Each row is a point on a tangle of strands that fork, close into loops and nearly touch. The rows are in no order.
(in the rows, 128 means zero)
Points whose rows are less than 216 apart are linked; no others are. Some points are linked to none.
rona: [110 112 140 139 164 111 172 121 118  97 152 146 155  99 100 138 144 128
 112 139 151 162  96  84  82 136  87 136 128 136 113 156 171 133 128 147
 145 108 199 128 117 116 154 101 133 127  88 124 122 157  71  90 136 129
 138 133 154  86 192 120 101 158  97  86  72 146]
kas: [128 146  60 135  98 123 118 152  83 181 103  99  93 128 143 151  81 160
  96 116 100 163 133 123 127 138 137 100 124 196 135 126 149 117 151  87
 112 148 115 136 134 109 142 109 166 125 148 163 130 153 157 123 146 131
 108  96 118  87  81 141 134  97 163 168 159  91]
zovi: [103 100  96  94  89 144 120 170 118 136 116  68 135  49 120 147  77 137
 159 155 187 155 167 119 183 184 164  94  86 153 153  87 128 124 124 106
 106 130 123 128 102 103  80 126 128 107 187 141 137 138 198 101 158 101
 121 125  94 112  86 151 157 143 172 214 145 112]
zino: [188 150 120 124 132  97 217 113 105 183  82 130 112 107 210 177 150 168
 140 101 145 134  92 142 144 106 139 104  97 142 136 121 158 127 134 170
  88 123 109 130 121 135 139 164 101 141 136 141 148 125 111 124 186 137
 115 144 119 112 119 152 106 118  52 106 144 101]
Gugig: [107 124  95 183 141 137 122  76  92 138 174 147 105 193 163 139 156 137
 121 139  65 144 118 118 103 112 106 199 139 108  92 180  86 174 179 187
 112  87  92 123 103 108 178 130 160 167  64 111 133 123 151 155  88 159
 168 124 155  88  98 131 104 148  97  65 139 156]
mapog: [136 173 109 115 160 129 143 141 121 196 155 196  88 165 135  52 135 153
 114 134 108  48 147 123 153  72 121 156 151  99 120 120  90 111 112 119
 118 118 128 129 113 141 165 150 127 167 121 143 142  89 127 113  81 157
  99 157 175 112  62  79  93  52  86  97 193 125]
kip: [149 109  51 226 126 106 156  74 141 159 118 137  73 123 124 169 158 176
 124 143  80 109 126 118 115 116  86 203 158  81 111 135  92 129 154 149
 116  96 170  60  80  67 207 123 161 192 101 108 109 179  87  43  97 168
 159 142 172  49 122 116 106  72 121 145 125 122]
Mapa: [ 66 145 178 109 126 134 120 133 158 137  77 124 149 135  62 132  94 108
 117 120 155 106 117 122 134 131  98 125 135  97 164 132 137 139 118 129
 155  91  99 130 114 146  78 142  98 117 151  85 193 102  74 164 121 125
 177 145 130 176 176 126 156 138 101 137 111 115]
zuvav: [109 159 136  82  82 135 118 123 114 132 179 145  76 158  65  76 109 118
 145 107 112 109 179 129 172 148 142 129 114 170 142 127 106 138 126 102
 123  61  63 141 115 135  73 141 141  93 194 153 160 129 214 168 118 106
 136  72 129 163  81 110 152 153 136 163 185 131]
Mame: [146 101 143  97  96 161  85 152 143 102 127  60 136 102 175 168 106 124
 122 112 147 183 117 139 114 150 162  96  99 158 140 138 198 152 184 177
  78 146 135 129 165 128 112 137 141  94 105 118  98 110 196 151 195 100
 142  77  63 151 177 162 133 209  98 121 144 121]
lasoz: [139  95 106 141 142 126 140 138  99  75 174 117 147  89 109 156 142 130
 149 133 142 152 128 109  90 149  98 144 112 163 130 167 191 156 101 176
 122  94 166  96 123 101 149 143 115 113 139 110 165 167 119 119 139 147
 148 129 150  85 185 136  80 196  99  84  50 145]
Pok: [146 150 119  87  95 146  70 139  82 123 187 127 123 172 172 130 133 115
 151 125 105 119 124 163 155 132 139  97 124 176 151 117 148  94 145  99
 147 162  49 154 170 142  94 141 131 145 147 159 122  96 194 204 131 117
 113 136  79 113  41 134 142 159 162 124 115 130]
kizat: [108 156 135  96  88 116  84 135 139 119  90 109 144 143  82 102  81  79
 125 129  99 148 141 128 129 123 137 105 146 146 111  95 103 133  91 101
 173 130 116 146 139 129  83 112 115  91 147 146 135 163 119 137 128  85
 132 127  77 169 134 124 166 116 173 146 157  98]
Repip: [105 117 204 106 148 120 174 133 149 156 107 174 154 171 208  96 186 145
 101  77 151 105 107 139 106 114 132 103 107 117 102 118 124 107 166 118
 161 123 128 166 164 189 121 119 119 148  80 130 100  91 126 177  94 117
 115 114 148 159 135 105 109 129  44  83 158 160]
tid: [133 166 170 143 181 114 149 118 189 104 121 159 153 155 117  79 142 116
 124 111 133 147 100 113  93 132 135 112 145  94  99 184 126 115 103 154
 131  99 142 142 145 153 117 122  95 104 108 112 145 118  41  92 124 172
 131 138 151 196 207  97 132 121  74  97  77 102]
bepup: [103 130 112 138 149 144 140 173 108 189  95 140 102  97 116 124 126 179
  74 127 138  67 120 129 116 103  99 120 136  98 195 111 170  98 147  84
 138 177 187 109 126 121 177 106 154 167 105 106 123  90  75  91 108 134
 106 155 183  56 124 102 105  74 102 129 136 136]
Veri: [ 87  95 189  86 107 160  78 121 114  98 163 151 158 154 129 113 179  92
 155 134 137 104 138 133 169 127 123 137 109 102 110  46  98 118 125  77
 195 158  82 160 137 168  72 135  92 154 125 120 107 106 158 191 111  77
 127 141 122 148  85 142 165 130 140 152 119 159]
vipum: [ 74  95 102 141 117 159 101 158  65 148 114  79 118 104  97 158 133 145
 108 150 120 138 173 113 132 155 106 116 113 132 176 127 129 130 144  60
 171 138 122  95  83  99 108 118 146 150 170 108 165 164 128 148  86 172
 149 129 150  90  99 154 137 105 159 182  84 133]
bom: [151 197  82 130 151 120 147  92  94 123 139 125  90 190 139 104 116 121
 118 111  42 144 146 118 104 102 129 169 113 137  92 176 123 176  94 201
 107  80 123 112  92 118 134 175 136 131 107 118 151 174  98 111 104 183
 124 129 113 139 159 127 119  93  82  97 161  99]
doma: [ 87 145  95 144 142 151  92 160  73 125 124  93 117 140 105 126 122 125
  97 134  76 108 160 126  84 131  94 110 127 133 156 146 167 113 110 100
 192 135 131 111 125 100 107 124 132 140 155  99 167 185 102 161  75 165
 136 167 140 114 137 131 116  93 138 140  88 119]
Zitu: [145 152  91 120 110 140 108 117  80 139 164 150  73 158  99  98 134 131
 143 139  82 115 159 131 156 118 135 149 135 162 147 135  95 139 102 102
 116 104  78 110 102 127 127 160 130 127 179 151 176 122 179 154  96 170
 127 111 149 124  66 129 133 120 156 125 140 128]
Bufi: [139 163 114  96 151 139  96 164 119 121 165 163 140 180 147  90 144 124
 112 130 119 123 118 132 102 134 126  90 156 174 117 129 158  65 117  66
 152 175 116 184 185 124 120  78 135 143 117 183  70 131 121 152 135 101
  80 129 125 121 103 110 119  92 161 124 116 114]
taniv: [169 176 117 194 164 120 169 122 165 106 122 150 117 156 156 118 153 135
 113 113 106 169 117 118 103 144 146 111 135 126  80 214 104 114 134 167
 102 100 120 133 139 136 131 121 108 118 125 124 142 154  97  90 126 185
 142 115 159 185 154 130 128 113  83 102 106 104]
kif: [ 26 109 175 133 108 160  93 125 163 149  92 112 138 113  52 147  97 109
  82 158 169 113 129 113 151 129 108 168 142  60 151 113  82 160 179  93
 142 144 137 128  89 129 137 110 160 139 113  84 132  69 108 142 118 112
 173 119 171 129 119 132 169 143 146 160 149 155]
zit: [115  77 147 114  86 128 129 130 123 132  95  96 177  70 155 133  86 128
 191 118 181 115 125 132 151 119 150 143  85 115 127  69 112 162  82 151
 150 130 139 104 100 144 146 166 100 127 150 112 179 135 169 125 112 102
 105 153 103  92 108 121 131 168 174 121 102 163]
derun: [169 166 119 102 108 101 109 137 137 145  94 126 121 204 219 101 116 131
 121  90  56 137 124 128 136  96 164 133 112 134  80 108  81 145 127 168
 142 147 108 153 150 171 141 174 119 129  85 146  93 151 142 145 127 131
  89 101  85 158  89 108 138  86 123  89 203 133]
bipa: [203 186 129 106 135  86 172 122 133 140 106 115 157 123 199 154 131 133
 118 101 108 131 113 119 128 106 169  80 116 142 116 123 154  96 131 170
 113 152 128 157 169 111 116 146 116 139 134 141 105 154 107 134 196 105
  96 160  75 154 123 128 106 106  98 106 147  82]
Dol: [124  60  84 137 124  85 163 136  91 121 141 103 148  85 140 137  92 166
 131 114 140 165 161 102 140 152 141 141  83 153 107 111 141 157 139 148
 105 115 161 113  92 105 164 109 168 132 110 140  93 187 186  72 131 110
 119  73 122  65 121 122 107 143 167 163 157 144]
mevil: [170 127 131 106  83 117  99 125 160 101 153 128 119 137 131  93 112 106
 162 121 131 166 133 145 151 136 200 109 143 172  99 129  81 129 127 117
  98 132 111 147 163 146 106 115 152  83 139 176  86 132 217 120 157 103
  99  58  80 182  98 122 161 157 178 151 171 128]
biroz: [148 126  95 152 116 121 154 152 137 154 115 129 130  67 134 134  90 162
 106 113 164 123  67 122 102 113 135 101 153 149 136 120 179  99 138 128
  85 169 180 129 168 104 206  95 152 118 117 160 120 122 115  75 181 104
  99 102 129  75 138 115 114 129 137  97 131 105]
Pek: [163 115  98 144 126 125 109 157 122 154 106 112 125  61 128 134 129 140
  87 147 131  65 143 130 119  93 114 132 139 104 181  63 155 103 133  92
 148 202 174 103 152 105 173 122 153 141 141 121 115  97 114 110 120 120
 108 159 141  64 108 131  91  86 165 131 156 133]
Tad: [186 174 122 156 127  85 163  95 195  87 104 134 138 166 150  88 104 103
 111  81  86 146 124 128 123 133 190 141 135 110  65 187  84 141 122 196
 104  93 164 140 153 136 128 121 139  89  96 128  98 181 103  79 148 142
 133 103 117 207 167 104 145  96 131 109 161 110]
Mavef: [117 100 107 192 177 111 134  98 136 148 124 149 109 131 123 159 180 153
 117 173 109 127 124 127 121 115  91 190 163  51 109 131  68 123 164 109
 146 112 172  91  79 105 164 104 137 193  91 115 102 126  93  79  73 168
 153 166 169  86 114 138 110  48 131 153 111 134]
boge: [144 186  63 128 136 130 106 129  67 112 150  82  90 151 114 137  96 115
 114 121  42 154 152 119  93 126 109 123 123 178 139 174 169 147  76 145
 134 119 126 104 116  98 120 153 142 112 153 121 169 190  98 137 108 170
 119 126 100 113 164 132 126 111 114 125 100  84]
Vom: [109 113 191  97 124 147  77 111 140  96 132 135 164 166 107 111 163  76
 139 138 120 165 133 134 129 140 134 107 139 139  86  93  95 109 117  76
 183 139  84 174 140 149  63  99  86 124 123 140  99 147 110 173 135  88
 137 134  97 188 130 143 178 120 155 145  86 109]
rubod: [116 117 116 100  91 136  56 124  87 111 174 105 116 128  54 135 112 103
 134 158 108 118 170 138 137 149 113 131 133 181 176 130 164 138 128  97
 150 120  77 108 148 106  81 136 139  99 199 128 171 105 154 210 105 121
 182 127 100 101 112 158 125 186 181 127  93 130]
Nive: [ 83 109 148 141 110 165 124 133 158 115  81 108 122 134  98 166 111 132
 111 123 134 221  68 108  85 150 135 130 150 138 122 185 160 165 151 124
 104 135 139 121 121 157 144 106 129  94 107 118 145 109  90 109 164 146
 144  71 139 154 198 157 168 159  91 113  91 129]
Suk: [150 124  82 155 134 124 123 136 115 153 133 110 104  96 152 145 105 160
 136 138 108  93 136 128 132  96 120 157 118  89 145  90 127 140  86 160
 111 165 160  95  95  97 182 164 135 161 118 114 131 145 110  82 114 137
  85 146 125  55 111 124 103  97 153 134 129 126]
Vilom: [120 113 148 117 162 159 130 127 132 125 190 196 103 137 131 114 180 142
 121 135 153 156 101 129 116 131 128 131 151 145 111 140 126 103 154  82
 104 148 126 160 143 152 168  78 148 148  73 151  59  70 144 121 123 112
 109  83 171 108 115 117 107 145 104 103 128 154]
Ror: [ 88  93 161 126  97 136 155 108 157 145 107 136 150 123 126 113  90 137
 208 109 189 107 115 135 165 119 164 157 105  90 118 102  65 166  80 148
 115  93 125 103  75 166 144 169  99 134 140 116 186 103 171 111 111 121
  87 114 139 132 101 100 154 163 149 137 111 183]
dode: [147 165 165  79 136 197  83 164 135  97 167 151 135 171 165  97 172 117
 117 107 105 128 112 143  84 152 134  71 117 179 157 168 235  81 128 115
 145 168 106 181 206 151 103 106 116 109 100 140  85 103 124 184 142  97
 101 129 123 150 170 123 129 159  70  80  66 128]
segel: [126 121 122  93 149 166  86 128  91 122 195 183  91 166 125 103 195 115
 103 143 113 116 128 140 101 132 100 138 165 148 148 117 171  72 148  44
 143 162 113 171 173 147 132  82 142 146 111 160  73  66 130 159 111 115
 117 129 161  89 100 137 105 101 145 115 106 145]
gusib: [171  73 123 145 102 109 145 119 132 111 115  88 164  65 207 164 115 141
 207 133 160 140 122 137 162 129 170 125  77 119 101  71  97 157  97 189
  96 151 137 104 105 129 153 161  94 143 138 131 128 153 181  97 155 113
  98 151  79 113 102 154 141 158 167 143 111 147]
zav: [117 100  65 102 124 130 137 143  97 125 137  83 121  40  83 156  86 150
 139 179 164 163 169 114 157 184 133 106  97 190 164 124 164 128 127 120
  83 112 159 105  91  67 101 109 152  99 181 143 133 153 154  94 167 113
 140 126 110  84 135 158 126 144 158 207 121 105]
linil: [159 150  93  87 112 104 152 159  79 171 119 103  92 114 173 132 100 162
 115 109 106 134 161 131 142 119 152 100  89 170 155 102 179 138 140 140
  91 151 117 132 124 134 111 156 144 119 126 141 107 140 170 122 139 105
 100 105 105  89 107 145 112 122 104 156 205 110]
Leram: [ 60  95 157 136  94 164  94 132 166 101 114  90 150 108  81 153  89  97
 126 155 195 154 117 121 176 157 137 126 127 103 114 122  76 145 164 105
 123 143 112 146 117 124 119  99 149 116 119 112 103 116 177 128 155  86
 155  89 123 156  99 143 180 167 178 181 153 140]
lika: [130 116 152  92 154 136 106 123 125 110 113 123 174 160 159 118 138 115
 143 107 111 196  93 118  74 136 134 120 107 155  96 146 169 133  91 117
 156 154 171 150 122 159 123 123  98 123  66 134 100 161  48 104 158 134
  82 131  94 139 191 110 140 123 106 103  38 114]
Vof: [153 171 131 132 148 101 151 104 185  85 143 146 113 133 105  97 100  98
 114 134 121 115 152 131 142 125 157 147 142  99  95 167  87 137 125 197
  90  96 169 142 138 110 118 121 152  96  86 111  87 142 138  75 131 110
 139 118 124 171 163 103 109 125 130 129 201 118]
bov: [144 165  77 122 116 133 113 177 102 160 101 118 126 177 178 122 106 150
 113  95  85 152 106 125  97 134 150  88 139 187 115 132 168 103 118  89
 140 176 119 147 170 145 146 124 125 132 127 170 120 163 117 141 136 136
  73 117 113 120 103 118 132  85 141 116 127 101]
Fazug: [130  64  56 213 115  88 165 103 100 127 123 112 122  85 124 171 134 165
 127 121 107 129 153 113 147 154 103 176 116 113 100 122 110 145 147 152
 121  93 159  82  86  69 186 110 162 153 123 113 103 197 137  61 112 139
 162 106 160  53 110 139 110 111 169 160 130 137]
zava: [151 148 122 136 107  70 134  99 168 112  51  91 149 128  90 145  87  77
 133 119 107 116 124 135 139 114 130 129 151  94 107  96  73 134  92 151
 168 117 149 103 116 126  95 132 104 107 157 131 143 171  77  95 140 123
 149 173  88 164 154 148 175  91 187 153 141 100]
komol: [104 114 123 146  72 146 118 141 142 148  87  75 124  81 115 166  81 118
 139 158 178 156 128 124 196 149 148 110 115 100 142 100  63 139 153  95
 118 145 114 113  84 118 106 115 136 127 163 132 142 122 166  95 158 123
 143 123 120 129  69 165 195 121 200 204 143 128]
rege: [130 166 165 123 146 130 185 125 160 174 149 191 117 130 141  77 160 143
 127 121 170  38 136 134 172  89 130 119 140  72 121 113  82  86 138 134
 116 103  99 145 132 152 115 145 111 159 141 121 144  75 152 142 110 139
 120 161 171 153  64  86 110  96  66 109 193 128]
Dut: [120 175 128 140 123 141 164 111 160 122 117 137 103 118  84 135  84 122
 119 136 157 103 120 142 159 131 122 144 142  92 141 168 110 145 139 186
  72  80 136 128 111 106 128 138 146 106 123 100 145 107 136  96 151 116
 146 130 149 154 145 127 132 127 117 130 184 126]
Peku: [150  84 155 133 126 131 155 124 171 112 120 162 122 103 128 130 164 139
 149 132 186 157  86 132 140 127 147 126 137 132 112 128 113 135 153 126
  71 141 151 118 135 152 143 116 123 115 103 143  87  87 173  93 152 112
 130  84 140 148 147 137 127 165 112 113 139 164]
tigum: [122 130  96 102  98 111  80  99  63 131 183 106 132 161 104 140  95 104
 127 151 109 107 157 135 163 133 104 129 128 180 149 110 121 113 138  97
 156 133  89 127 137  93 109 108 164 150 146 162 123 133 164 193 112 123
 150 152  80  68  61 141 139 143 225 137 122 143]
Daz: [112 171 175 115 188 144 104 149 154  79 157 115 158 133 103  92 128  97
 136 137 127 121 151 124 109 141 100  98 117  90 128 153 155 114  59 136
 145 132 129 163 121 124  80 135  92 121 113  79 148 139  67 129 113 136
 122 174 121 193 187  96 125 141  74 145  64  85]
tipo: [108 172 185 114 148 171  96 132 148 106 178 162 155 183 142  75 158  81
 106 111 119  54 138 139  95 110 100  97 137 116 113 123 165  75 130 136
 182 125  86 205 194 128  88 108 103 148 107 119 112 119 122 217 103  95
 142 177 129 177 143 104 125 126 114  75 118 124]
rozir: [154 113  95 164 150 145 117 137  83 129 172 151  85 131 134 132 181 157
 130 148 107 143 130 136 129 140 124 136 137 149 152 158 133 119 127  96
 111 137  98 109 120 125 142 141 132 126 155 124 149 107 153 136  97 176
 138 107 172 111  98 150 104 135 123 109 108 141]
Tudi: [161 103 112 118 116 114 151 145  60 174  82 135 127 124 185 151 195 145
 129 128 115 137 122 137 122 115 117 119 101 171 159  80 162 114 136  71
 173 142 103 114 148 150 102 144  89 130 177 162 156 120 117 169 119 138
 131 148 134  99 108 171 104 100 109 116 122 137]
Sus: [150 102 124 149 126 138  91  84 142  70 182 139 121 127  64 163 138  93
 140 174 147 128 129 143 153 151 110 158 160 151 140 174 117 134 167 136
  99 115 113 114 147  98 128 102 158 111 125 123 101  90 171 145 141 129
 189 119 128 123 139 153 124 193 190 120 115 156]
vul: [123 130 162  91  96 163 106 131  92 149 113 138 137 169 172 134 166 101
 142 116 113 114 105 151 137 115 125 124 114 145 144  84 144 121 137  96
 180 142  68 143 154 167  93 143  99 146 125 133 144 106 144 214 121 102
 129 154 112 128  96 148 145 136 116  92 125 147]
Zek: [ 89 168 150 129 138 145 166 109 181 134  96 125 130 113  33 137  81 100
 125 156 187  68 125 126 159 133  74 155 153  93 165 155 121 143 126 167
 101  62 121 108  94  97  95 130 124 133 163  87 184  98  79 119 146 123
 211 169 156 176 168 126 136 124 113 133 133 125]
ker: [150 138  86 156  92 136 137 116 161 113  71  66  97  58  78 182  66 116
 133 135 129 113 128 143 142 148 120 160 131  88 168 129 147 176 103 179
  91 115 156  66  97  95 143 153 141  89 182  90 176 141 103  86 164 138
 161 142 121 128 178 162 156 130 166 174 135 106]
nasu: [170 108 154 100 121 118  94 157 181  57 185 121 132  86 112  84 134 102
 169 143 160 141 185 140 155 163 180  92 127 137 127 124 100 114 106 127
  97 136 133 143 151 124  73 129 136  71 154 140  73 136 206 118 140  77
 113  75  80 193 140 113 129 186 147 191 171 115]
nafad: [130  37 144 160 139 124 175 105 136 120 101 163 154  82 120 173 182 141
 134 152 196 149  92 130 133 128 102 150 146 123 115 110 111 126 171  99
 122 142 161 107 131 143 166  88 128 141 122 149 100  88 128  98 144 121
 157 116 160 102 139 158 115 136 143 103 107 182]
Lud: [ 87  83 147 172 173  96 186  84 162 145  86 169 146 131 107 142 160 145
 130 137 166 145  83 122 126 131  99 162 162  78 104 149  83 126 169 125
 117 105 174 110  92 143 152  78 125 153  79 121 111  87  73  75 117 152
 160 143 184 124 149 125 131 115 109 125 106 143]
dogof: [160 113 163 102 116 130 127 107 160 118  63 119 159 130 134 151 133 113
 149 116 123 223  75 132 104 140 156 109 124 155 101 137 154 147 112 130
 115 136 139 129 134 161 106 134 101  86 109 146 124 136  75 111 185 132
 122 120  86 190 203 141 162 140 103 112  73  95]
nerip: [128 138 136 132 163 136 118  84 114 134 173 186 122 220 162  92 175 108
 119 127  82 144 106 121  93 101 121 185 151 130  50 167  86 145 142 151
 124  88 117 152 131 143 159 119 126 157  65 154 104 117 118 152 103 155
 132 122 150 144 123 109 116 113  99  53 137 148]
ruzup: [110  63 127 108 136 166 110 133  75 116 125 117 170 136 157 148 165 130
 162 128 134 189  88 127  73 135 126 141 109 155 127 115 194 135 105  96
 162 166 166 134 130 162 152 112 108 146  85 132 119 145  92 136 135 123
  86 138 113  71 171 151 126 143 122  99  19 149]
ruvuk: [148 113 150 116 124 132 107 152 119  97 144 109 152 129 172 141 149 130
 104  97 121 166 114 119  88 147 145  86 106 177 131 157 203 120 165 149
 134 146 131 149 183 137 115 114 133  96  88 137  94 132 148 160 148 123
 126 105 104 134 175 143 108 179  91  82 112 136]
kar: [ 85 103 152 124  98 187 100 133 134 134  95 101 106 123  88 187 124 123
 132 146 129 189  93 116 127 139 121 161 133 124 151 139 132 187 158 110
  89 143  93 102  97 148 130 146 134 112 143 102 170  77 121 158 152 133
 157  95 140 137 141 187 170 173 109 129 101 158]
fip: [ 66 157 123 117 125 116 129  97 116 185  63  98 122 159  97 158  72 121
 126 114 107 119  83 135 106  96  99 146 125  91 178 119 146 153 116 129
 150 120 140 100  69 136 126 158 133 165 108 102 176 116  31 129 124 168
 113 164 117  93 168 118 148  90 109 145 107 112]
zosas: [158 150  88 189 154  77 172 106 137 105 107  81 150 131 166 165 109 132
 138 103  86 147 109 121 101 130 108 129 136 119  73 149 115 107 101 167
 140 110 165 110 110  96 153 134 107 145 136 118 138 229  54  87 155 170
 121 154 108 127 148 126 132  87 142 146  73  78]
Bog: [111 109 162 102  92 192 103 145 152 106 118  76 130  89 133 192  93 121
 159 142 182 150 104 138 152 142 129 142 108 131 162 137 149 174 147 181
  68 118 104 114 123 133 123 174 131 118 141  88 151  87 188 166 184 102
 148 107  97 145 146 158 143 204  97 120 129 166]
Rokip: [ 95  91  93 126 120 115 127 116  57 136 141 103 160 148 162 155 102 141
 141 118 116 162 128 107 125 129 119 155  89 170 102 115 134 150 123 133
 141 131 136 130 101 114 162 124 143 169  95 150 116 183 145 142 113 113
 107 122  99  60 102 124 123 132 163 116 118 158]
lele: [172 140 118 137 142 114 105 169 134 116 142 112 136  77 132 125 129 117
 126 152 134  75 173 132 151 112 137 101 137  87 158  85 111  91  99 117
 141 186 126 136 158 115 106 139 114 116 165 113 131 112 142 121 120 114
 108 164 122 138  91 131 105 118 166 146 156 116]
Tete: [133 120  96 161  78 115 135  95 141 152  54  72  96  76 102 185  76 131
 116 121 104 115  95 142 106  96 121 153 141 103 155  78 173 158 113 143
 121 134 172  69 103  90 184 158 159 116 153 119 151 155  54  91 167 138
 137 133 101  75 187 145 156  95 162 165 134 109]
timi: [210 137 106 149 160 106 150 148 129  99 184 169 105 125 158 104 188 162
 151 119 128 140 151 135 126 153 166  97 143 166 132 178 130  94 127 131
  90 121  93 126 164 135 121 142 103 100 176 153 127 122 186 111 115 164
 114  99 158 153 103 127  92 154 114 106 121 114]
venid: [123 123 205 125 142  89 176 112 202 144  83 182 166 149 146  93 163 115
  96 101 163 120  97 140 116 110 145 102 149 101  85 116  69 112 175 125
 147 119 141 162 163 177 115  98 118 123  90 148  89  87 106 126 127 112
 138 111 136 206 145 104 144 115 100 105 173 140]
lub: [ 92 123 144 136 133 110 137 141 153 143 113 167 145 124  68  74 105 121
  89 137 168 111 137 115 117 117 116 119 159 135 108 131 106 102 128  89
 149 121 164 155 147 127 138  80 150 104 118 153 113 130 128 103 109 101
 124 111 156 148 136  84 124 105 159 132 171 128]
volu: [126 126 133  90  96 115  83 125 101 106 215 127  84 139  56 100 105 137
 149 148 120 106 195 144 172 174 126 124 117 177 182 160 143 127 141 101
 112  82  63 126 134 117  70 139 150  87 199 137 140  96 209 180 118 126
 172  97 109 135  85 120 125 203 156 180 137 114]
Gose: [123 141 173 128 145 138 118 150 156  95 102 109 177 101 103 171 121  99
 134 138 168 136 109 129 112 151  87  98 137 127 141 155 170 113 105 157
 153 115 103 141 137 127  92 136  82 116 151  96 175 135  74 153 151 131
 170 176 117 187 198 142 133 157 100 110  50 106]
gonub: [ 80  67 125 112 148 153 106 136  83 121 148 134 138 129 105 128 168 132
 114 147 119 159 108 108  66 118 105 165 134 124 134 118 183 167 135  96
 151 159 188 116 123 149 174 104 146 132  81 122 111 122  85 115 108 108
 107 117 139  51 183 137 102 153 124  89  72 180]
gupu: [182 194 127  84  92 123  85 131 152 113 156 134 106 196 177  89 115 103
 135 113  67 133 137 141 160 115 185 114 151 149  95 123  66 117 122 140
 120 146  80 167 167 154 112 147 139 122 124 169  78 134 181 159 152 119
  84  96  64 186  63 105 158 123 163 119 197 116]
lel: [ 69 107 170 130 164 139 101 172 125  96 174 130 168 150 151  90 136 128
 100 106 121  87 186 120 109 144 124 107  94 105 108 130 143 121 133 132
 179 144 138 164 156 141 112 119 127 132  86  82 102 154 165 165  47 116
 119 136 172 131 123 104 107 154 103 141 135 167]
Zas: [152 115 176 129 172 119 168 158 133 137 145 175 150 105 187 104 191 149
 134 116 169  73 135 139 134 112 127 100 121  83 131 102 116  88 130 126
 145 137 120 145 162 165 124 144  90 144 129 119 124  89 144 148 107 124
 108 155 161 147 101 103  80 120  72  95 143 157]
leb: [192 145 122  85 139  98 128 153 109 129 144 129  91  91 126 108 130 140
 129 135 106  92 189 132 158 107 151 117 109 142 165  91 141 136  87 136
 111 158 128 113 126 126  99 165 127  96 160 132 119 113 161  98 115 112
 104 131 125 124 119 136 103 120 120 150 201 120]
kegud: [104 124 202 122 134 118 151 126 202 118 131 190 129 120  79  89 158 120
  85 132 186  93 136 119 131 127 116 108 162 112 115 125  98 105 168 102
 131 112 128 166 164 135  99  80 134 104 110 135  84  85 130 144 122  80
 164  94 156 188 152 106 127 131  98 134 193 137]
bolo: [184 154 132 133 174 105 135 146 149  83 231 189 119 145 127  60 187 146
 150 125 135 119 182 122 124 160 143  72 144 173 118 177 135  50 113  87
 124 106  71 167 170 112 106  96 100 110 195 173 108 139 161 149 107 143
 118 112 142 183  96 104  87 146 137 136  91  93]
noteg: [ 69 148 146 136 133 127 161 103 138 146 130 141 123 166 122  73  91 129
 180 107 142  85 145 131 169 120 142 156 100  69 101 142  54 166  93 162
 119  54 102 118  65 161 115 172 102 148 144  93 206 126 158 121  84 163
 119 133 165 165  92  79 148 129 107 140 133 132]
Fen: [152 120 126 134 132  98 207 112  84 176  68 146 114 115 159 165 185 163
 118 117 144 121 111 136 139 114  96 130 102 145 157 109 140 147 140 125
 123  97 109 104 114 145 121 153 102 123 159 134 178 109  99 147 135 150
 164 138 159 123 134 165 101 110  55  98 138 134]
fuf: [ 91 171 125 117 146 130 160 108  92 168  94 121 122 181 139 124 100 131
 129 100  94 127 109 125 111  99 118 140 103 125 132 152 158 171 104 166
 132  98 118 118  88 148 132 170 121 147 104 103 190 133  65 140 117 161
 109 146 135 116 154 112 127 103  59  95 112 112]
zuv: [111  95  96 179 134 113 125  90  90 120 148 116 157 164 177 163 131 120
 135 128 104 147 134 120 130 132 114 168 116 123  77 148  59 159 151 167
 155 104 113 124 103 110 166 130 133 171  97 124 130 171 156 148  98 159
 157 131 135 109  79 141 119 133 169 114 126 156]
mig: [ 95 106 111 153 136 122 124  84 143 157  72 104 110  93  94 180 112 131
 106 148 105 110  96 141  96  91 100 177 149  62 172  88 131 166 143 130
 160 137 183  64  79 102 172 149 150 163 112  91 140 121  27 110 116 165
 149 170 129  72 176 135 134  83 138 155 105 132]
rabe: [ 92 142 118 118 144 132 125 162 107 182 124 166 121 161 122  62 119 152
 101 113 116  52 148 122 106  95 108 145 145 108 143 111 135 106 101  87
 165 131 160 119 139 155 161 116 134 148 127 131 155 114 102 122  65 149
  96 158 188  95 104  76 104  59 105 110 145 142]
deri: [176 178 101 168 138  76 180 115 147 111 114  96 175  95 158 157  98 120
 117 101 124 108 129 112 122 125 119  94 150 120  97 144 131  73 120 177
 124 120 144 144 159  76 136 111 114 125 160 128 137 198  98 109 185 117
 128 182 108 149 125 123 108 103 158 126 117  72]
puti: [161 134 154 118 139 136 121 167 192  89 206 176 130  98 106  48 168 142
 153 132 177 113 152 124 131 158 172  76 157 142 129 143 122  68  97  78
 104 144 103 170 181 113 103  96 110  88 170 165  92 123 175 141 140  80
  96  83 129 196 116  91 114 152 119 160 140 100]
zeda: [ 65 108 129 137 112 136  90 121 144 184  63 110 106 125  75 137 104 113
  64 155 110 103 121 134 122  99 106 170 157  60 167  83  99 160 167  82
 164 167 182  96  97 129 161 118 181 151 102 103 113  90  85 110  92 137
 138 140 141  92 135 131 162  81 162 165 174 147]
vibo: [178 134 128 124 126 139 128 131 134 126 133 105 113  71 158 165 107 146
 175 165 151 114 134 145 166 111 148 131  86  86 147  92 125 150  88 191
  60 171 136 114  81 109 153 179 117 147 117 112 115 111 153  81 163 110
  82 177  87  98 124 144 131 159 145 155 137 136]

A tip is a point with one link. Name the tips that can be reached along the links from each point below, in the order of the rows.
rona -> lasoz, dode
fip -> vipum, zav, ker
zit -> nerip, lub, noteg
bolo -> derun, zava, zosas

A fork is a point with three links, a tip a point with one. Leave the first point through the second and follow the links. Name the first fork or tip that comes.
kas / bov -> nerip
nasu / puti -> vul
nerip / Gugig -> Pek
dode / ruvuk -> lasoz
Pek / bepup -> lub
Pok / tigum -> derun
gonub / ruzup -> dode

A piece is two or more points that can be reached from each other along the links. Count, over all rows, the pieces, the separate loops (a circle has one, a figure eight two, a Y none), the forks (points with three links) and the tips (points with one).
pieces -> 5
loops -> 1
forks -> 3
tips -> 11

Name the points in between on the shortest way along the links from the first point to the second, in order.
Mavef / venid -> Lud > nafad > Peku > Vilom > segel > Bufi > bov > kas > linil > leb > lele > Pek > bepup > rabe > mapog > rege > Zas > Repip
boge / zav -> bom > fuf > fip > mig > zeda > kif > Leram > komol > zovi
vul / puti -> Pok > tigum > rubod > volu > zuvav > Zitu > rozir > timi > bolo
zuvav / zosas -> volu > rubod > tigum > Pok > vul > Tudi > Fen > zino > bipa > deri
rona / Mame -> gonub > ruzup > lika > dogof > Nive > kar > Bog
